A landscape with many valleys, sampled at points; each row gives a point and its height.
A ball rolls from a point to the lowest of its 2 nearest points, and stops where none of them is lower. Distance is the straight distance between rows; heights are no part of it.
Z_901: 127; 98; 87; 147; 139; 155; 152; 87; 103; 92; 122; 122; 111; 138; 144; 169; 112; 131; 105; 138; 119; 138; 144; 181; 157; 107; 112; 163; 120; 120; 122; 126; 119; 120; 110; 116; 129; 116; 105; 95; 154; 96; 130; 113; 131  (h 39.7)
Z_559: 104; 115; 154; 146; 117; 132; 134; 135; 145; 139; 158; 132; 165; 137; 112; 95; 130; 127; 158; 111; 117; 139; 125; 119; 117; 147; 127; 110; 140; 114; 135; 140; 127; 121; 113; 138; 136; 112; 135; 141; 164; 141; 123; 155; 136  (h 35.5)
Z_811: 156; 156; 107; 128; 157; 136; 116; 117; 108; 114; 109; 97; 121; 110; 135; 135; 139; 132; 117; 150; 130; 110; 110; 109; 142; 129; 123; 130; 133; 109; 160; 108; 148; 133; 165; 129; 151; 153; 107; 113; 86; 140; 125; 89; 63  (h 49.7)
Z_998: 137; 130; 142; 151; 122; 153; 169; 106; 138; 108; 138; 151; 124; 115; 134; 128; 142; 147; 123; 131; 124; 145; 124; 152; 121; 139; 143; 143; 173; 112; 116; 157; 138; 141; 129; 97; 145; 102; 143; 142; 144; 78; 145; 138; 152  (h 23.6)
Z_199: 135; 117; 131; 88; 127; 135; 141; 144; 96; 119; 78; 147; 129; 137; 138; 95; 114; 131; 125; 101; 126; 122; 119; 145; 95; 120; 103; 103; 107; 108; 141; 121; 125; 109; 110; 137; 122; 139; 138; 147; 151; 116; 120; 160; 138  (h 66.6)
Z_885: 81; 121; 127; 125; 128; 156; 133; 116; 134; 111; 162; 117; 150; 130; 123; 72; 107; 124; 131; 114; 90; 85; 98; 137; 154; 105; 150; 133; 124; 115; 115; 131; 116; 143; 125; 117; 133; 102; 132; 124; 134; 148; 141; 177; 124  (h 20.3)
Z_915: 93; 108; 126; 124; 116; 130; 132; 184; 104; 125; 114; 149; 103; 162; 92; 128; 145; 114; 155; 102; 126; 146; 135; 157; 110; 133; 166; 112; 127; 158; 119; 113; 119; 88; 109; 144; 90; 144; 139; 129; 136; 119; 129; 123; 156  (h 55.1)
Z_68: 135; 122; 147; 131; 139; 82; 104; 138; 137; 163; 107; 128; 131; 133; 150; 137; 124; 115; 145; 112; 172; 167; 149; 93; 100; 135; 112; 115; 110; 143; 141; 107; 110; 95; 141; 162; 114; 152; 128; 99; 135; 166; 125; 119; 113  (h 26.6)
Z_148: 126; 125; 167; 155; 99; 140; 148; 108; 148; 139; 179; 152; 153; 116; 108; 119; 116; 146; 142; 117; 93; 108; 127; 131; 126; 136; 130; 105; 159; 137; 125; 171; 149; 170; 106; 107; 140; 97; 138; 134; 162; 113; 144; 141; 137  (h 38.8)
Z_459: 118; 138; 141; 116; 112; 66; 80; 168; 175; 174; 129; 131; 105; 124; 124; 159; 141; 108; 142; 100; 154; 166; 137; 100; 74; 146; 128; 113; 88; 159; 138; 134; 116; 112; 97; 147; 94; 155; 146; 130; 117; 158; 118; 112; 127  (h 52.8)
Z_449: 129; 144; 141; 131; 154; 115; 107; 115; 121; 120; 127; 94; 143; 121; 153; 125; 113; 131; 122; 129; 123; 87; 137; 56; 125; 165; 117; 125; 121; 114; 142; 108; 119; 129; 163; 174; 108; 155; 91; 126; 101; 154; 103; 121; 73  (h 43.4)
Z_726: 96; 128; 117; 157; 125; 176; 136; 87; 159; 104; 163; 100; 154; 100; 130; 95; 121; 128; 132; 142; 93; 102; 97; 128; 152; 103; 122; 155; 127; 107; 115; 145; 109; 152; 134; 104; 153; 107; 121; 138; 120; 150; 132; 155; 121  (h 28.1)
Z_964: 114; 116; 131; 125; 117; 167; 131; 136; 139; 127; 114; 115; 138; 118; 125; 83; 124; 126; 133; 125; 131; 138; 112; 139; 119; 133; 119; 136; 140; 106; 105; 129; 114; 131; 144; 134; 136; 134; 116; 173; 134; 130; 138; 165; 163  (h 53.7)
Z_828: 119; 130; 142; 156; 121; 94; 91; 150; 169; 157; 130; 130; 128; 139; 101; 169; 152; 117; 150; 134; 156; 185; 144; 111; 113; 142; 121; 126; 100; 142; 134; 132; 121; 96; 92; 141; 111; 137; 139; 119; 130; 139; 106; 104; 124  (h 45.0)
Z_510: 159; 151; 152; 144; 113; 115; 129; 99; 159; 123; 158; 132; 155; 120; 129; 151; 141; 132; 127; 163; 141; 128; 140; 96; 155; 134; 110; 125; 133; 123; 113; 152; 156; 167; 120; 135; 138; 96; 142; 124; 120; 101; 105; 132; 106  (h 9.1)
Z_385: 152; 141; 120; 133; 139; 116; 115; 135; 118; 143; 116; 102; 128; 113; 158; 125; 137; 117; 104; 167; 152; 129; 107; 133; 149; 93; 124; 143; 120; 128; 143; 94; 131; 155; 167; 115; 155; 134; 119; 104; 96; 166; 137; 103; 81  (h 53.6)
Z_108: 95; 119; 130; 88; 111; 133; 118; 193; 89; 146; 94; 162; 109; 146; 95; 90; 134; 102; 142; 95; 152; 135; 135; 143; 92; 118; 157; 92; 137; 155; 133; 103; 134; 85; 126; 130; 92; 156; 143; 115; 153; 139; 132; 146; 155  (h 52.9)
Z_420: 153; 144; 150; 137; 125; 85; 97; 162; 126; 136; 146; 116; 118; 149; 131; 152; 143; 124; 125; 165; 156; 133; 153; 121; 168; 131; 142; 121; 125; 152; 101; 101; 127; 128; 138; 154; 99; 120; 132; 116; 107; 126; 129; 103; 106  (h 66.2)
Z_784: 133; 120; 141; 82; 95; 179; 168; 97; 97; 140; 152; 176; 96; 126; 116; 118; 107; 130; 118; 124; 105; 93; 116; 160; 105; 95; 168; 136; 157; 153; 129; 138; 120; 146; 141; 86; 165; 112; 153; 123; 162; 114; 128; 139; 159  (h 34.9)
Z_858: 94; 113; 155; 111; 93; 157; 132; 149; 122; 148; 142; 158; 135; 151; 72; 90; 124; 113; 160; 108; 104; 127; 120; 135; 104; 147; 168; 121; 150; 137; 127; 130; 129; 118; 132; 124; 130; 121; 133; 144; 156; 126; 121; 140; 153  (h 42.8)
Z_673: 126; 156; 147; 120; 112; 86; 135; 156; 149; 148; 142; 143; 114; 117; 141; 143; 177; 129; 160; 94; 120; 144; 119; 109; 85; 177; 115; 99; 119; 132; 139; 156; 144; 130; 101; 140; 116; 132; 132; 137; 121; 118; 125; 154; 140  (h 56.0)
Z_758: 129; 118; 129; 132; 134; 126; 99; 117; 136; 127; 121; 112; 145; 160; 120; 142; 118; 143; 123; 144; 151; 156; 161; 121; 135; 144; 116; 118; 119; 129; 102; 120; 130; 118; 115; 161; 133; 126; 128; 156; 134; 105; 101; 126; 153  (h 26.3)
Z_982: 135; 145; 120; 136; 132; 132; 103; 102; 121; 80; 143; 103; 142; 137; 112; 133; 120; 137; 125; 145; 113; 105; 128; 93; 151; 156; 116; 128; 110; 107; 117; 138; 133; 151; 141; 155; 123; 119; 134; 141; 99; 113; 91; 121; 80  (h 55.3)
Z_10: 126; 119; 135; 148; 112; 145; 135; 130; 141; 107; 153; 143; 106; 149; 105; 167; 137; 100; 128; 148; 102; 155; 131; 158; 162; 117; 179; 167; 135; 148; 103; 118; 117; 129; 151; 120; 102; 100; 122; 87; 123; 100; 155; 98; 139  (h 23.1)
Z_453: 127; 113; 95; 110; 130; 168; 133; 105; 119; 127; 129; 103; 103; 116; 148; 125; 100; 139; 98; 151; 139; 102; 132; 179; 157; 82; 122; 166; 124; 146; 92; 118; 97; 135; 132; 92; 163; 119; 127; 158; 108; 126; 129; 134; 179  (h 34.6)
Z_843: 119; 110; 114; 150; 170; 71; 101; 139; 134; 139; 118; 117; 127; 140; 139; 178; 119; 128; 115; 123; 160; 139; 165; 135; 120; 131; 99; 117; 89; 146; 143; 111; 134; 95; 89; 165; 96; 160; 130; 112; 140; 157; 120; 88; 128  (h 72.9)
Z_364: 141; 109; 139; 121; 138; 112; 113; 128; 139; 143; 111; 134; 140; 135; 148; 130; 119; 134; 143; 113; 153; 176; 147; 112; 99; 151; 96; 104; 117; 126; 133; 133; 127; 115; 114; 152; 134; 153; 130; 136; 152; 126; 117; 133; 153  (h 13.4)
Z_51: 106; 131; 133; 127; 101; 150; 124; 129; 165; 163; 151; 107; 147; 97; 123; 78; 127; 119; 137; 141; 146; 114; 121; 125; 135; 116; 134; 139; 155; 144; 98; 131; 121; 146; 155; 117; 150; 133; 109; 162; 124; 149; 151; 159; 176  (h 49.1)
Z_978: 119; 114; 111; 100; 109; 140; 148; 166; 110; 146; 132; 140; 107; 130; 129; 102; 123; 115; 97; 136; 157; 124; 110; 172; 141; 75; 172; 142; 147; 148; 110; 101; 131; 143; 153; 101; 138; 136; 136; 104; 138; 162; 165; 134; 145  (h 43.5)
Z_224: 97; 112; 133; 144; 118; 116; 94; 145; 149; 161; 139; 136; 127; 167; 86; 161; 132; 122; 144; 142; 149; 164; 173; 131; 124; 135; 150; 109; 122; 164; 111; 117; 130; 92; 90; 147; 115; 126; 146; 124; 142; 121; 103; 101; 163  (h 52.2)
Z_438: 124; 126; 131; 114; 103; 172; 152; 83; 141; 107; 152; 131; 117; 124; 116; 119; 114; 134; 120; 134; 87; 108; 130; 135; 129; 116; 162; 153; 150; 138; 93; 155; 111; 155; 163; 107; 147; 96; 145; 155; 101; 93; 143; 129; 175  (h 45.4)
Z_600: 139; 143; 129; 100; 148; 109; 148; 127; 94; 121; 105; 117; 140; 120; 173; 91; 112; 137; 111; 113; 133; 78; 118; 126; 119; 125; 119; 125; 124; 110; 141; 104; 115; 126; 157; 143; 125; 139; 117; 152; 123; 147; 131; 162; 113  (h 10.6)
Z_79: 145; 135; 102; 122; 182; 113; 124; 125; 117; 113; 84; 126; 111; 115; 138; 159; 133; 148; 130; 98; 138; 128; 122; 103; 104; 157; 102; 118; 111; 102; 172; 138; 124; 70; 90; 137; 119; 175; 114; 137; 115; 112; 111; 94; 96  (h 33.1)
Z_64: 81; 118; 151; 134; 115; 137; 116; 148; 145; 141; 181; 124; 167; 151; 100; 74; 111; 118; 150; 118; 101; 111; 120; 123; 150; 126; 164; 113; 144; 132; 123; 123; 122; 127; 118; 122; 133; 93; 127; 118; 156; 153; 144; 160; 133  (h 28.0)
Z_241: 137; 131; 150; 117; 90; 106; 123; 182; 128; 153; 87; 158; 136; 126; 101; 106; 142; 93; 156; 119; 130; 163; 104; 121; 108; 107; 118; 108; 111; 140; 146; 113; 134; 140; 148; 129; 100; 134; 129; 102; 129; 143; 148; 138; 109  (h 63.2)
Z_122: 132; 103; 118; 114; 164; 141; 125; 154; 102; 100; 52; 125; 126; 141; 137; 120; 121; 118; 120; 105; 126; 146; 122; 142; 98; 121; 104; 121; 103; 95; 148; 112; 115; 93; 106; 147; 100; 158; 129; 147; 124; 116; 116; 132; 131  (h 63.4)
Z_262: 141; 150; 145; 171; 119; 145; 159; 100; 159; 121; 133; 155; 134; 111; 102; 158; 160; 122; 142; 128; 101; 158; 108; 128; 139; 146; 149; 181; 155; 104; 143; 163; 136; 122; 130; 81; 137; 94; 122; 108; 150; 99; 132; 117; 105  (h 46.7)
Z_605: 98; 138; 137; 80; 120; 83; 113; 176; 141; 167; 119; 151; 107; 113; 137; 113; 132; 100; 152; 67; 141; 128; 124; 111; 43; 152; 119; 82; 102; 156; 158; 141; 136; 108; 109; 126; 106; 150; 146; 123; 133; 155; 120; 153; 161  (h 41.3)
Z_119: 141; 138; 115; 131; 184; 118; 105; 133; 89; 123; 78; 96; 113; 106; 159; 123; 124; 146; 98; 132; 128; 82; 134; 121; 126; 145; 114; 141; 110; 113; 142; 83; 118; 123; 167; 157; 108; 161; 101; 146; 107; 151; 127; 107; 109  (h 28.7)
Z_297: 141; 135; 99; 131; 136; 135; 146; 117; 122; 86; 112; 114; 116; 118; 141; 137; 141; 133; 98; 152; 127; 136; 108; 153; 144; 96; 135; 149; 123; 126; 111; 120; 133; 154; 156; 113; 131; 134; 134; 131; 88; 125; 154; 116; 127  (h 38.3)
Z_898: 130; 129; 159; 160; 111; 153; 155; 132; 137; 154; 147; 157; 123; 117; 116; 134; 132; 146; 150; 116; 123; 139; 136; 150; 103; 160; 124; 110; 177; 126; 127; 168; 151; 141; 113; 96; 151; 113; 137; 144; 165; 94; 135; 137; 170  (h 31.8)
Z_114: 148; 129; 121; 131; 132; 144; 105; 96; 119; 66; 122; 99; 128; 142; 122; 134; 117; 152; 117; 135; 114; 127; 144; 99; 146; 166; 103; 139; 123; 104; 111; 158; 116; 129; 104; 138; 122; 105; 124; 158; 123; 71; 83; 129; 108  (h 60.2)
Z_215: 109; 116; 139; 158; 121; 125; 134; 168; 133; 126; 127; 143; 121; 142; 105; 139; 166; 130; 161; 105; 138; 183; 130; 141; 111; 163; 148; 124; 141; 135; 121; 132; 118; 85; 106; 133; 105; 130; 142; 136; 144; 118; 124; 129; 152  (h 48.4)
Z_48: 153; 127; 101; 127; 127; 90; 135; 123; 98; 123; 143; 128; 107; 145; 138; 181; 123; 158; 108; 138; 133; 113; 161; 173; 155; 123; 116; 118; 113; 154; 114; 133; 146; 138; 90; 126; 130; 113; 140; 122; 139; 112; 123; 109; 144  (h 8.4)
Z_641: 136; 140; 128; 115; 118; 111; 143; 105; 96; 113; 136; 137; 132; 133; 137; 114; 118; 151; 141; 122; 122; 101; 123; 145; 133; 127; 120; 114; 113; 115; 135; 142; 117; 123; 115; 130; 155; 105; 142; 142; 138; 115; 111; 143; 105  (h 20.6)
Z_752: 140; 128; 126; 108; 101; 137; 159; 95; 91; 121; 147; 152; 101; 132; 128; 145; 113; 150; 130; 127; 112; 108; 129; 172; 125; 111; 145; 136; 127; 142; 121; 141; 113; 126; 124; 97; 165; 97; 153; 132; 143; 98; 122; 136; 136  (h 28.9)
Z_270: 146; 144; 142; 168; 111; 117; 132; 104; 173; 136; 151; 138; 159; 106; 105; 149; 149; 141; 146; 123; 116; 145; 123; 94; 129; 157; 93; 133; 135; 107; 139; 179; 155; 150; 91; 122; 132; 106; 121; 126; 152; 115; 119; 137; 101  (h 22.6)
Z_757: 162; 143; 141; 119; 127; 129; 133; 111; 140; 103; 127; 112; 150; 112; 152; 143; 146; 125; 118; 145; 125; 124; 106; 65; 135; 143; 112; 129; 137; 119; 130; 128; 148; 175; 168; 155; 115; 143; 105; 114; 100; 130; 124; 128; 76  (h 73.2)
Z_166: 131; 135; 137; 128; 122; 133; 146; 108; 157; 115; 127; 104; 163; 86; 163; 103; 140; 114; 120; 131; 103; 107; 93; 82; 125; 111; 106; 132; 132; 126; 133; 125; 138; 187; 170; 137; 119; 145; 98; 123; 99; 152; 155; 157; 92  (h 75.7)
Z_532: 115; 116; 141; 133; 128; 129; 131; 122; 141; 131; 128; 112; 169; 112; 146; 85; 123; 117; 138; 107; 107; 119; 103; 86; 128; 122; 108; 113; 121; 118; 145; 120; 127; 158; 149; 151; 116; 141; 103; 107; 141; 165; 150; 176; 103  (h 77.8)
Z_471: 137; 145; 115; 157; 124; 162; 153; 89; 152; 107; 135; 132; 153; 107; 104; 136; 151; 129; 149; 135; 112; 140; 96; 97; 149; 140; 129; 153; 160; 82; 161; 158; 148; 106; 119; 86; 160; 114; 107; 107; 138; 110; 124; 118; 78  (h 41.5)
Z_930: 117; 93; 101; 115; 147; 73; 94; 166; 113; 134; 117; 127; 116; 155; 113; 152; 88; 135; 115; 100; 146; 119; 161; 155; 115; 131; 123; 106; 95; 159; 141; 112; 128; 110; 96; 158; 88; 161; 136; 127; 158; 157; 132; 85; 155  (h 69.3)
Z_986: 115; 117; 135; 81; 99; 163; 152; 147; 109; 161; 147; 172; 99; 133; 106; 102; 115; 109; 104; 139; 126; 115; 111; 157; 123; 86; 196; 143; 166; 158; 124; 121; 136; 150; 154; 81; 157; 123; 141; 109; 140; 137; 150; 122; 157  (h 39.5)
Z_635: 150; 144; 119; 112; 124; 77; 120; 140; 119; 156; 131; 142; 102; 138; 142; 168; 135; 148; 135; 116; 143; 131; 137; 147; 109; 142; 108; 109; 91; 144; 127; 141; 141; 129; 100; 135; 132; 137; 135; 130; 133; 128; 123; 130; 136  (h 22.8)
Z_531: 104; 125; 106; 139; 129; 150; 130; 98; 130; 145; 143; 100; 116; 138; 130; 145; 115; 122; 107; 161; 131; 108; 160; 171; 179; 90; 150; 150; 131; 147; 85; 106; 119; 119; 145; 117; 146; 95; 137; 133; 87; 119; 123; 121; 175  (h 40.6)
Z_577: 123; 132; 158; 153; 99; 148; 149; 135; 147; 124; 150; 144; 123; 137; 106; 130; 149; 116; 139; 145; 114; 152; 120; 149; 137; 129; 174; 148; 156; 127; 106; 127; 121; 124; 153; 112; 131; 98; 137; 124; 125; 109; 149; 124; 145  (h 11.3)
Z_417: 108; 116; 126; 130; 125; 139; 142; 99; 99; 100; 153; 129; 152; 125; 140; 89; 107; 153; 138; 113; 95; 98; 109; 132; 139; 110; 116; 104; 115; 117; 136; 145; 112; 136; 95; 125; 136; 106; 134; 121; 159; 126; 134; 173; 107  (h 11.2)
Z_565: 114; 119; 147; 132; 143; 112; 128; 121; 141; 124; 126; 132; 164; 118; 141; 119; 127; 124; 157; 87; 105; 132; 114; 70; 106; 148; 95; 100; 105; 114; 164; 140; 130; 126; 102; 161; 106; 148; 117; 110; 149; 155; 123; 152; 96  (h 80.3)
Z_490: 134; 129; 113; 159; 139; 156; 151; 96; 147; 109; 119; 117; 129; 112; 154; 130; 143; 139; 106; 151; 140; 155; 126; 144; 142; 117; 131; 162; 154; 108; 103; 135; 131; 138; 133; 110; 153; 118; 122; 138; 121; 102; 145; 132; 150  (h 31.5)
Z_596: 123; 139; 116; 140; 150; 144; 101; 91; 130; 96; 142; 71; 145; 109; 160; 112; 117; 134; 121; 139; 110; 85; 135; 73; 146; 155; 93; 129; 121; 108; 130; 124; 124; 149; 141; 161; 133; 145; 96; 144; 96; 134; 98; 136; 96  (h 49.5)
Z_228: 139; 103; 98; 113; 132; 98; 117; 153; 92; 142; 120; 128; 124; 157; 127; 138; 106; 138; 115; 123; 145; 129; 137; 172; 136; 114; 127; 108; 114; 149; 130; 103; 141; 130; 128; 140; 124; 152; 126; 114; 157; 154; 147; 114; 151  (h 65.9)
Z_525: 152; 154; 98; 140; 145; 136; 118; 94; 129; 90; 128; 96; 119; 108; 149; 148; 143; 132; 94; 175; 139; 121; 131; 110; 161; 120; 124; 150; 135; 116; 121; 129; 149; 155; 160; 116; 148; 129; 131; 124; 73; 124; 123; 100; 95  (h 44.4)
Z_342: 131; 104; 127; 132; 145; 162; 123; 141; 134; 96; 80; 111; 140; 137; 141; 98; 136; 126; 129; 119; 118; 164; 117; 121; 111; 158; 103; 133; 134; 85; 134; 135; 106; 108; 113; 144; 125; 133; 110; 164; 127; 104; 116; 146; 138  (h 58.8)
Z_221: 105; 117; 143; 152; 118; 139; 133; 145; 148; 160; 144; 154; 109; 134; 104; 154; 146; 139; 160; 109; 122; 164; 137; 146; 90; 173; 124; 116; 146; 128; 126; 157; 139; 102; 91; 109; 140; 118; 136; 148; 159; 107; 106; 133; 182  (h 39.9)
Z_329: 141; 125; 118; 119; 177; 82; 122; 150; 94; 146; 89; 138; 117; 128; 145; 137; 113; 134; 111; 100; 163; 123; 126; 144; 107; 126; 105; 124; 94; 123; 163; 104; 118; 95; 128; 139; 109; 157; 143; 111; 155; 178; 134; 116; 110  (h 41.0)
Z_182: 146; 139; 110; 113; 170; 118; 137; 141; 72; 115; 74; 120; 119; 117; 150; 112; 118; 149; 89; 125; 125; 62; 115; 160; 135; 114; 122; 135; 117; 110; 140; 90; 126; 118; 149; 133; 105; 133; 141; 157; 124; 142; 131; 128; 120  (h 20.0)
Z_486: 119; 111; 133; 90; 94; 184; 148; 86; 118; 131; 161; 131; 117; 111; 123; 77; 93; 142; 115; 128; 90; 85; 142; 133; 120; 108; 153; 128; 173; 148; 101; 168; 125; 165; 130; 88; 170; 106; 134; 163; 129; 103; 137; 132; 177  (h 40.5)
Z_808: 141; 108; 104; 120; 112; 128; 129; 133; 98; 128; 112; 159; 112; 154; 103; 155; 113; 135; 133; 119; 117; 149; 122; 175; 123; 118; 128; 131; 97; 140; 125; 126; 136; 135; 125; 123; 126; 137; 132; 118; 154; 126; 133; 123; 145  (h 62.9)
Z_163: 131; 120; 126; 129; 117; 111; 89; 153; 122; 138; 157; 126; 112; 171; 85; 170; 112; 117; 121; 168; 147; 132; 167; 143; 178; 117; 148; 123; 117; 163; 94; 108; 133; 133; 119; 150; 101; 111; 141; 115; 119; 122; 110; 90; 137  (h 62.0)
Z_202: 97; 129; 130; 104; 104; 161; 134; 114; 158; 156; 176; 118; 134; 97; 111; 73; 105; 122; 123; 134; 115; 84; 129; 124; 134; 96; 160; 148; 161; 160; 98; 160; 131; 166; 142; 92; 167; 121; 127; 166; 109; 142; 148; 143; 185  (h 44.9)
Z_665: 113; 145; 163; 105; 101; 72; 101; 169; 158; 171; 153; 144; 127; 132; 123; 122; 138; 108; 166; 99; 137; 138; 134; 98; 82; 158; 126; 93; 106; 154; 146; 141; 124; 122; 108; 135; 120; 137; 132; 121; 142; 151; 125; 144; 130  (h 48.8)
Z_826: 132; 109; 135; 116; 102; 129; 131; 177; 112; 185; 140; 162; 108; 136; 114; 101; 134; 112; 131; 138; 162; 154; 128; 153; 128; 100; 159; 108; 166; 155; 126; 115; 144; 140; 139; 105; 140; 133; 129; 88; 153; 146; 167; 127; 147  (h 47.6)
Z_571: 138; 134; 165; 179; 123; 127; 139; 121; 177; 123; 179; 138; 169; 107; 119; 127; 134; 139; 136; 129; 92; 129; 113; 105; 159; 136; 124; 123; 159; 113; 139; 164; 162; 178; 100; 108; 118; 94; 128; 112; 147; 134; 157; 133; 96  (h 32.0)
Z_208: 144; 138; 122; 129; 167; 122; 123; 115; 130; 94; 104; 107; 140; 127; 141; 136; 141; 142; 131; 116; 131; 128; 132; 73; 123; 178; 114; 123; 141; 98; 151; 135; 125; 90; 116; 161; 118; 160; 103; 152; 112; 96; 102; 113; 100  (h 20.7)
Z_654: 147; 142; 119; 124; 185; 131; 108; 117; 99; 123; 91; 109; 119; 103; 145; 137; 114; 143; 118; 121; 121; 75; 139; 79; 104; 166; 116; 121; 124; 107; 169; 99; 129; 104; 159; 158; 125; 173; 94; 130; 111; 141; 109; 92; 73  (h 36.3)
Z_6: 118; 142; 113; 152; 132; 152; 141; 85; 170; 120; 153; 115; 119; 129; 143; 154; 140; 119; 99; 173; 127; 123; 156; 133; 167; 87; 159; 179; 138; 133; 93; 131; 114; 141; 153; 85; 146; 84; 158; 123; 62; 104; 126; 110; 157  (h 46.6)
Z_683: 127; 133; 118; 87; 126; 86; 125; 168; 111; 159; 101; 152; 94; 125; 139; 146; 135; 127; 137; 80; 129; 132; 128; 145; 74; 140; 110; 90; 91; 148; 143; 136; 142; 118; 99; 127; 115; 157; 144; 132; 137; 142; 131; 136; 164  (h 33.0)
Z_647: 134; 136; 107; 138; 154; 136; 120; 101; 97; 79; 119; 105; 99; 151; 121; 146; 113; 146; 110; 129; 116; 112; 147; 140; 167; 148; 132; 154; 125; 110; 103; 129; 110; 116; 137; 140; 120; 102; 141; 157; 89; 83; 99; 109; 128  (h 64.8)
Z_149: 138; 142; 159; 149; 124; 100; 116; 142; 153; 157; 129; 127; 147; 125; 130; 132; 158; 114; 158; 135; 152; 171; 125; 86; 129; 142; 112; 119; 133; 118; 145; 123; 125; 105; 119; 144; 124; 132; 116; 108; 127; 148; 123; 120; 89  (h 36.2)
Z_548: 121; 105; 92; 148; 148; 132; 116; 108; 101; 131; 108; 113; 131; 150; 134; 161; 102; 139; 107; 149; 143; 140; 158; 176; 147; 102; 96; 126; 100; 123; 129; 104; 129; 108; 101; 134; 135; 128; 122; 110; 144; 131; 112; 105; 136  (h 45.6)
Z_841: 142; 146; 109; 119; 140; 142; 145; 94; 140; 79; 123; 106; 154; 111; 149; 121; 144; 134; 136; 114; 102; 108; 112; 61; 148; 172; 115; 117; 163; 96; 156; 136; 146; 123; 130; 145; 120; 149; 88; 135; 109; 103; 130; 133; 87  (h 2.6)
Z_184: 87; 114; 145; 89; 106; 154; 140; 173; 106; 141; 103; 168; 131; 145; 90; 87; 120; 101; 150; 85; 116; 123; 117; 132; 81; 131; 143; 98; 140; 132; 141; 118; 135; 97; 113; 126; 113; 138; 147; 149; 154; 118; 105; 167; 161  (h 48.2)
Z_117: 141; 117; 137; 140; 101; 128; 131; 142; 125; 157; 111; 163; 126; 135; 103; 135; 123; 124; 147; 130; 137; 169; 108; 148; 117; 108; 119; 128; 115; 123; 139; 130; 137; 152; 142; 120; 144; 126; 131; 109; 151; 136; 147; 129; 128  (h 59.9)
Z_952: 144; 127; 136; 134; 106; 126; 125; 133; 148; 152; 126; 124; 146; 118; 132; 107; 125; 115; 120; 158; 147; 148; 106; 138; 134; 89; 132; 137; 124; 129; 121; 114; 127; 170; 166; 107; 163; 121; 125; 116; 118; 147; 149; 130; 113  (h 56.7)
Z_80: 125; 140; 145; 119; 149; 92; 112; 147; 114; 146; 111; 130; 141; 134; 135; 101; 118; 116; 136; 115; 160; 121; 118; 116; 107; 128; 122; 123; 106; 115; 157; 112; 111; 97; 141; 149; 126; 142; 127; 116; 141; 163; 122; 137; 90  (h 34.7)
Z_972: 117; 140; 109; 146; 132; 174; 146; 89; 139; 108; 140; 109; 151; 99; 134; 101; 143; 127; 132; 147; 118; 116; 88; 108; 142; 113; 119; 143; 142; 89; 145; 133; 129; 139; 134; 108; 164; 127; 117; 121; 111; 144; 129; 137; 81  (h 34.8)
Z_209: 137; 118; 108; 118; 183; 105; 136; 143; 115; 131; 94; 134; 101; 120; 165; 150; 122; 139; 123; 93; 161; 150; 129; 134; 111; 132; 85; 117; 109; 103; 160; 130; 122; 72; 82; 144; 118; 162; 131; 118; 144; 148; 124; 111; 117  (h 41.6)
Z_628: 171; 153; 155; 121; 127; 103; 112; 145; 140; 109; 143; 122; 125; 128; 138; 153; 140; 113; 116; 178; 148; 132; 121; 88; 164; 132; 127; 136; 128; 125; 116; 121; 139; 160; 156; 138; 109; 120; 128; 115; 89; 120; 117; 102; 69  (h 70.0)
Z_706: 120; 141; 118; 143; 132; 174; 153; 106; 187; 127; 166; 125; 123; 103; 138; 138; 146; 114; 114; 159; 114; 123; 126; 131; 122; 87; 168; 203; 141; 137; 103; 147; 84; 131; 160; 70; 145; 95; 151; 129; 73; 125; 149; 115; 169  (h 51.4)
Z_658: 139; 152; 122; 111; 145; 135; 170; 112; 120; 94; 95; 124; 145; 106; 167; 108; 149; 129; 128; 120; 117; 110; 104; 106; 128; 131; 115; 121; 149; 95; 147; 123; 139; 122; 143; 141; 123; 149; 113; 145; 104; 113; 137; 146; 94  (h 17.4)
Z_746: 106; 115; 133; 130; 96; 114; 84; 172; 129; 168; 150; 136; 111; 174; 86; 148; 119; 105; 140; 155; 133; 152; 174; 151; 153; 113; 160; 113; 120; 174; 114; 101; 113; 106; 93; 133; 101; 118; 124; 92; 144; 135; 125; 85; 139  (h 57.6)
Z_993: 131; 131; 94; 110; 147; 129; 117; 127; 92; 118; 104; 92; 112; 122; 144; 114; 105; 145; 92; 139; 137; 77; 117; 171; 146; 104; 119; 150; 103; 132; 109; 107; 106; 133; 155; 115; 145; 128; 133; 158; 108; 155; 129; 128; 148  (h 27.9)
Z_773: 161; 158; 121; 133; 134; 96; 127; 94; 124; 116; 139; 125; 122; 135; 144; 176; 141; 156; 112; 159; 155; 120; 168; 123; 164; 136; 106; 117; 125; 132; 112; 136; 153; 130; 97; 137; 127; 101; 142; 132; 114; 85; 94; 124; 124  (h 22.7)
Z_273: 153; 126; 134; 126; 113; 107; 119; 159; 115; 133; 85; 126; 134; 128; 133; 124; 146; 106; 127; 134; 140; 157; 107; 119; 127; 109; 119; 119; 114; 141; 129; 94; 133; 151; 177; 146; 103; 151; 116; 99; 117; 155; 157; 124; 98  (h 66.3)
Z_925: 120; 97; 102; 144; 128; 156; 151; 84; 134; 97; 157; 133; 109; 146; 125; 172; 117; 108; 103; 137; 104; 135; 155; 169; 158; 111; 149; 165; 141; 151; 100; 128; 125; 138; 140; 121; 118; 106; 114; 95; 139; 91; 147; 110; 169  (h 32.6)

Call two points neighbours if one is among the 2 nearest of the other. Go from one point of each pair to the other, from neighbour to neighbour, staying as low as possible. Name the highest point that can't be avoided.
Z_510 and Z_48 => Z_773
Z_48 and Z_998 => Z_148
Z_841 and Z_486 => Z_706
Z_600 and Z_364 => Z_209
Z_417 and Z_510 => Z_262
Z_600 and Z_841 => Z_658
